Points, in no order, along strands that fork, close into loops and pass close to each other.
Two points are linked if the straight distance between their rows is under 64.5. Some points are linked to none.
K749: [-10,  11,  -9,  19,   0,  11, -21,   4,  19,  -5, -22,  34, -20,  36,  26,
   4,   8,  25,  20, -13]
K39: [ -5, -40,  -7,  -9,   8, -18,   1,  -7, -21,   5,  -9,   6,  -3,  27,   4,
   1,  -4,  -4, -10,   5]
K444: [  5,   1, -23,  -9,  13, -24,  15, -19, -16,  12,  16, -10,   7,  17,  10,
 -13,  35, -68, -32,  19]
K36: [-18, -30,  54,   0, -47,  -5, -10,  24, -25,   3, -18,  34,  -4,  -9, -19,
  -5,   1,  16,  21,  31]
K792: [-21,  33,  -9,  62,  -7,  28, -32,   7,   3,  -6,  17,  17,  -3, -19,  34,
 -54,  20,  -1,  19,  -9]
K690: [-21, -17, -25,  13,  32, -39,  29, -13,   2, -14,  42,  -7,  33, -18,  23,
 -23,   5, -56, -31, -15]
K905: [ 30,   7,  47, -46, -37,  -1,   2,  12,   1,  25, -26,  28, -27,   4, -25,
  46,  27,  17,  -8,  -9]
K230: [ -6, -19, -24,  28,  27,  14, -20,  -4,  -5, -14,   4, -22,  16, -24,  12,
 -21, -36,  16,   6, -10]
K510: [ -3,  -4,  -4,  12,  -5,  21,  -3,   4,   7,   1, -41,  19, -10,  41,   7,
   6, -15,  38,  23,   7]
K268: [  6,  -3,  27,   0, -27,   7, -11,  20,  22,  10, -41,  52, -24,  45,   5,
  26,  17,  31,  24,   2]
K870: [  6, -22,  44, -15, -48,  -7,  -5,  19, -33,  15,  -5,  10, -18, -26, -28,
 -21,  -4,   5,   0,  31]
K226: [ 44, -53,  -6, -10,  25,  -2,  29, -18, -18,  25,  -1, -31,   1,  36, -14,
  -7,  -2, -28, -25,  23]
K465: [ -4,  35,   2, -46,  -9, -32,  15, -10,  22,  16,  18, -30,   3, -63, -24,
  28, -27, -14,  -2,   1]
K710: [  6,  32, -19,  21,  13,  18, -33,   2,  42,  -4, -18,  30, -25,  49,  26,
  29,  27,  25,  28, -35]
K327: [-23,  23,   0,  28,  -2,  32, -28,  11,  22, -10, -20,  22,  -2, -12,  19,
  11, -11,  44,  33, -25]
K28: [ 44,  -6, -28,  -9,  33,   1,  28, -28, -12,  24,  15, -39,  13,  19, -16,
  -9,  18, -56, -27,  26]
K316: [ 51,  12,  -8,  12,  -9,  38,  -4, -15, -21,  12,   2, -29, -14,  44,  -4,
 -42,  14,   2,   7,  35]
K798: [  2, -44, -23,  16,  41,  10,  -9, -14,   2, -11,  -7, -24,  15,  -6,   4,
   2, -37,  21,  -2, -10]
K377: [-29, -15,   9, -10,  -5, -31,   5,   4, -11,  -8,  18,  13,   4, -25,  12,
  -6,   2, -17, -20, -15]
K584: [ 17, -15,  21, -26, -28, -22,  10,   6, -34,  25,  16, -17, -11, -16, -21,
 -24,   9, -41, -14,  35]
K578: [-44,  19,  -3,   3,  13, -25,   5,  16,  15, -43,  43,  20,  12, -57,  38,
   5,   1,  16, -16, -52]
K37: [-12,  15,  14,  20, -24,  -1, -24,  10,  -9,   7,  19,  23, -18,  -7,  20,
 -38,  32, -18,   0,  -1]
K271: [  0, -10, -19,  23,  16,  41,  16,   6,  18, -14, -56, -16,   9,  46,   0,
  23, -51,  63,  40,  -1]
K567: [-19,  36, -33,  -7,  29, -38,  21, -25,  18,  -6,  27, -10,  25, -21,   5,
  -2,  17, -63, -26, -10]
K501: [  0, -13,  -2,  14, -12,  -5, -12,  -4, -28,   9,  17,  -9,  -8, -21,   7,
 -48,   0, -22,  -7,  16]
K607: [-23, -46,  11, -13,  -6, -20,  -4,   3, -14, -12, -22,  31,   1,  28,   1,
  23,  -7,  18,  -1,   6]
K904: [ 29,   5,  37, -22, -29,  17,  -9,  11,  11,  15, -39,  37, -31,  33, -14,
  38,  21,  34,   7,  -8]
K855: [  1,  38,  12, -36, -17, -20,   5,  -1,  17,  11,  18, -11, -19, -59, -17,
  28,  -5, -11,  -2, -16]
K566: [-26, -29,  41,   1, -39,  -3, -10,  20, -22,  -8, -24,  32,  10, -28, -17,
   5, -22,  32,   7,  16]
K292: [-17,   7, -21,  18,  17,  33, -15,   5,  24, -21, -40,   4,   6,  27,   9,
  39, -35,  65,  37, -15]
K813: [ 21,  13,  16, -15, -20,   5,  -9,   0, -18,  14,   2,  -5, -24, -17, -13,
  -9,  13,  -2,  -4,   6]
K162: [-24, -17,  38,  17, -34,  -4,  -8,  28,  22,  -7, -43,  63,  -9,  46,   8,
  36,   8,  32,  39,  13]
K527: [-37,  14, -24,  -8,  40, -50,  36, -11,  18, -16,  33,   6,  35, -13,  25,
   4,  11, -51, -37, -22]
K23: [ -1, -24,  -1,  18,  -9,  29,  21,   6,   1,  -3, -57,   3,   1,  38,  -1,
   4, -42,  54,  29,  20]
K651: [-39,  -8,  17, -21, -11, -38,   8,  11,   6, -24,  15,  27,   3, -39,  12,
  26,  -1,  -2, -22, -26]
K791: [  2,  20,  26, -33, -25, -14,  -8,   7,  15,   8,  -3,  17, -22, -40, -15,
  43,  10,   3,  -7, -28]
K776: [-18, -12,  -4,  10,  -3, -16,  -8,  -3, -13,  -9,  20,  -2,   0, -34,  13,
 -30, -10, -11,  -9, -11]
K109: [ 19,  -5,  34,  -1, -42,  22,  -6,  17, -34,  25,  -5,  -5, -20,  -6, -18,
 -43,   3,   7,   7,  41]
K990: [-22, -57, -14,  11,  37, -10,  -5,  -4,   7, -27,   3, -14,  25, -33,  17,
   9, -40,  17, -20, -19]
K176: [  6,  21,   2, -20, -14, -16,  -2,  -4,  -5,   7,  14,  -9, -16, -33, -10,
   2,   6, -19,  -9, -11]
K672: [ 23,  27,  29,  24, -40,  57,  10,  24,   7,  27, -40,   3, -18,  26,   1,
 -21,   3,  34,  42,  31]
K281: [ -4,  52, -19, -43,  16, -19,   5,  -7,  31,  12,  30, -38,  10, -41, -40,
  49, -18, -12,   3, -15]
K856: [-34, -39,   0,  -8,  15, -29,   3,   3,   2, -33,   9,  -1,  23, -40,  21,
  10, -32,  10, -23, -25]
K11: [-57, -26,   2,  21,   1,  -9, -10,  13,   6, -37, -12,  40,  21,   0,  39,
   8, -17,  39,   1, -18]
K491: [ 63, -25,  -6, -10,  35,  26,  25, -24, -11,  15,  10, -65,   7,  20, -43,
  -9, -11,  -8,  -8,   5]
K426: [-14,  -6, -45,  54,  31,  24, -26, -14,  -1, -17,  15, -23,  20,  -4,  17,
 -39, -19,   8,  22,  -4]
K451: [ 29,  18,  22,  18, -37,  41,  12,  31,  17,  18, -42,  19, -28,  69,   9,
 -13,  12,  21,  35,  41]
K480: [-64, -38,   6,  13,  12, -30,   1,  12,  -2, -44,  13,  45,  26,   4,  42,
   6,  -4,  25,  -9, -26]
K484: [-22, -12,  15,  -1, -18,   4, -15,  12,  -9, -12, -24,  23,   1, -27,  -1,
  10, -24,  37,   4,  -3]
K252: [-33,  15, -32,  46,  24,  14, -26,  -9,   1, -33,  28,   2,  13, -13,  34,
 -31,  -4,   9,  11, -28]
K141: [-28, -35,  34,  -3, -22, -16,  -8,  10,  -1, -16, -35,  51,  -4,  32,  -2,
  34,  -4,  32,  16,  11]
K460: [  3,  27,  26, -46, -15, -18,   2,  11,  21,  16, -14,  31, -20, -19,  -7,
  69,  26,  -8, -14, -34]
K178: [-42,  -9,   1,   1,   6, -24,  -4,  14,   7, -45,  24,   2,  19, -61,  27,
   1, -26,  26, -18, -32]
K169: [ 44, -31,  -9,  -2,  14,  -1,  16, -18, -24,  23,  11, -38,   3,   7, -13,
 -28,  -2, -35, -21,  24]
K288: [ 64,   3,  -5,  -9,  20,  47,   6, -20, -11,   4,  18, -70,   8,  43, -52,
 -15,   3,   6,   9,   4]
K364: [ 33, -29,  13, -14, -12,  -2,   9,  -3, -36,  25,   7, -25,  -7,   2, -18,
 -30,   0, -21, -16,  34]
K817: [ 33,  13,  -4,   3,  -6,  25, -11,  -9, -22,  14,   1, -19, -16,  12, -10,
 -28,  11,   3,   3,  17]
K795: [ 54,  24, -25, -19,  28,  12,  28, -25,   0,  17,  23, -62,  19,   7, -47,
   0,  13, -47, -15,  22]
K336: [ 22,  20,   4, -34, -16, -19,  18,  -3, -15,  31,  15, -25, -11, -17, -22,
 -15,  12, -49, -25,  30]
K925: [ 28,  45, -44, -21,  32,   5,   9, -18,  11,   8,  32, -54,  16,   2, -51,
  26,  15, -37,  -3,   5]
K747: [ 12, -20, -19,  -8,  18, -14,   8, -18, -17,   9,  -1,  -8,  -1,  29,   6,
  -2,  17, -32, -20,   5]
K902: [-26,  16,  14,  49, -22,  15, -18,  19,   2,   2,   6,  32,  -5,  -2,  37,
 -49,  20,  -1,  20,  -2]
K778: [  2,  15,  16,   8, -32,  -6, -13,   9, -22,  14,  34,  -2, -16, -32,   5,
 -47,  24, -38, -10,  15]
K623: [ -7,  28, -25,  20,  22,  32, -25,   3,  36, -12, -24,  13, -13,  40,  12,
  36,  -4,  48,  37, -31]
K275: [-55, -33,  21, -10,   1, -41,   8,  13,  -9, -37,  20,  44,  15,  -8,  23,
  17,   8,   8, -14, -24]
K329: [ 31,  47, -10, -36,  10, -18,  25, -17,   1,  24,  12, -27,   8,  -4, -24,
  -2,  21, -65, -27,  33]
K283: [-13,  12,   6,   0,  -4,  19, -27,   7,   6, -13, -20,  20,  -9, -21,   1,
  28, -16,  43,  12, -21]
K615: [ 10,  35, -29, -26,  32, -32,  25, -27,  19,  15,  15, -28,  26, -20, -17,
   5,   5, -61, -22,  17]
K585: [ 62, -35, -12, -15,  45,  14,  38, -32,  -6,  17,  -5, -48,   7,  36, -29,
   7,  -7, -22, -23,   7]
K582: [ 29,  17,  33,  17, -43,  42,  -9,  19, -13,  28, -19,   5, -24,  18,   2,
 -36,  11,  17,  23,  40]
K854: [-48,  -2,  -3,  27,   3,  14, -20,  13,  19, -35, -26,  24,  12, -14,  38,
  19, -26,  51,  14, -23]
K246: [ 56,  16, -19,   9,  15,  46,  -5, -21, -14,   3,  15, -50,  -2,  46, -29,
 -30,  15,   2,  14,  17]
K748: [ -4, -33, -20,   0,  28, -37,  24, -15,  -6,   9,  24, -13,  22,   0,   8,
 -19,  10, -66, -34,  10]
K363: [ 20,  51, -27, -33,  22,  -8,  15, -12,  28,  20,  37, -57,  26, -18, -63,
  35, -15, -26,   5,   1]
K562: [ -6,   5, -44,  49,  15,  18,  -8,  -6,  12, -13, -19,   5,  -7,  55,  30,
 -27,  -8,  13,  28,   9]
K411: [ 14,  14,  33, -42, -26, -15,   0,  13,  10,  30, -13,  35, -25,   9,  -5,
  49,  43, -18, -10, -15]
K351: [-40,  21, -19,  32,  18,  -4, -14,   1,   9, -37,  35,  20,  11, -29,  41,
 -13,   8,  11,  -4, -49]

How many points has the smallest loop of links through each point below? Write none if it is on no loop.
K162: 29
K288: 17
K623: 7
K426: 9

A fork is a point with three links, a tip a point with one. Leave the first point through the second and follow the links. Name the first fork or tip that comes.
K747 / K39: K855
K484 / K283: K792
K268 / K162: K169
K651 / K275: K451

Name the points in between on the shortest way along the links from the first point to the second, in order.
K585 / K465: K226 K169 K28 K795 K925 K363 K281
K28 / K268: K795 K925 K363 K281 K465 K855 K791 K460 K411 K905 K904
K327 / K451: K283 K484 K566 K36 K870 K109 K582 K672
K527 / K813: K567 K615 K329 K336 K584 K364 K169 K226 K585 K491 K288 K246 K316 K817
K36 / K902: K566 K484 K283 K327 K854 K11 K480 K275 K651 K377 K776 K501 K778 K37
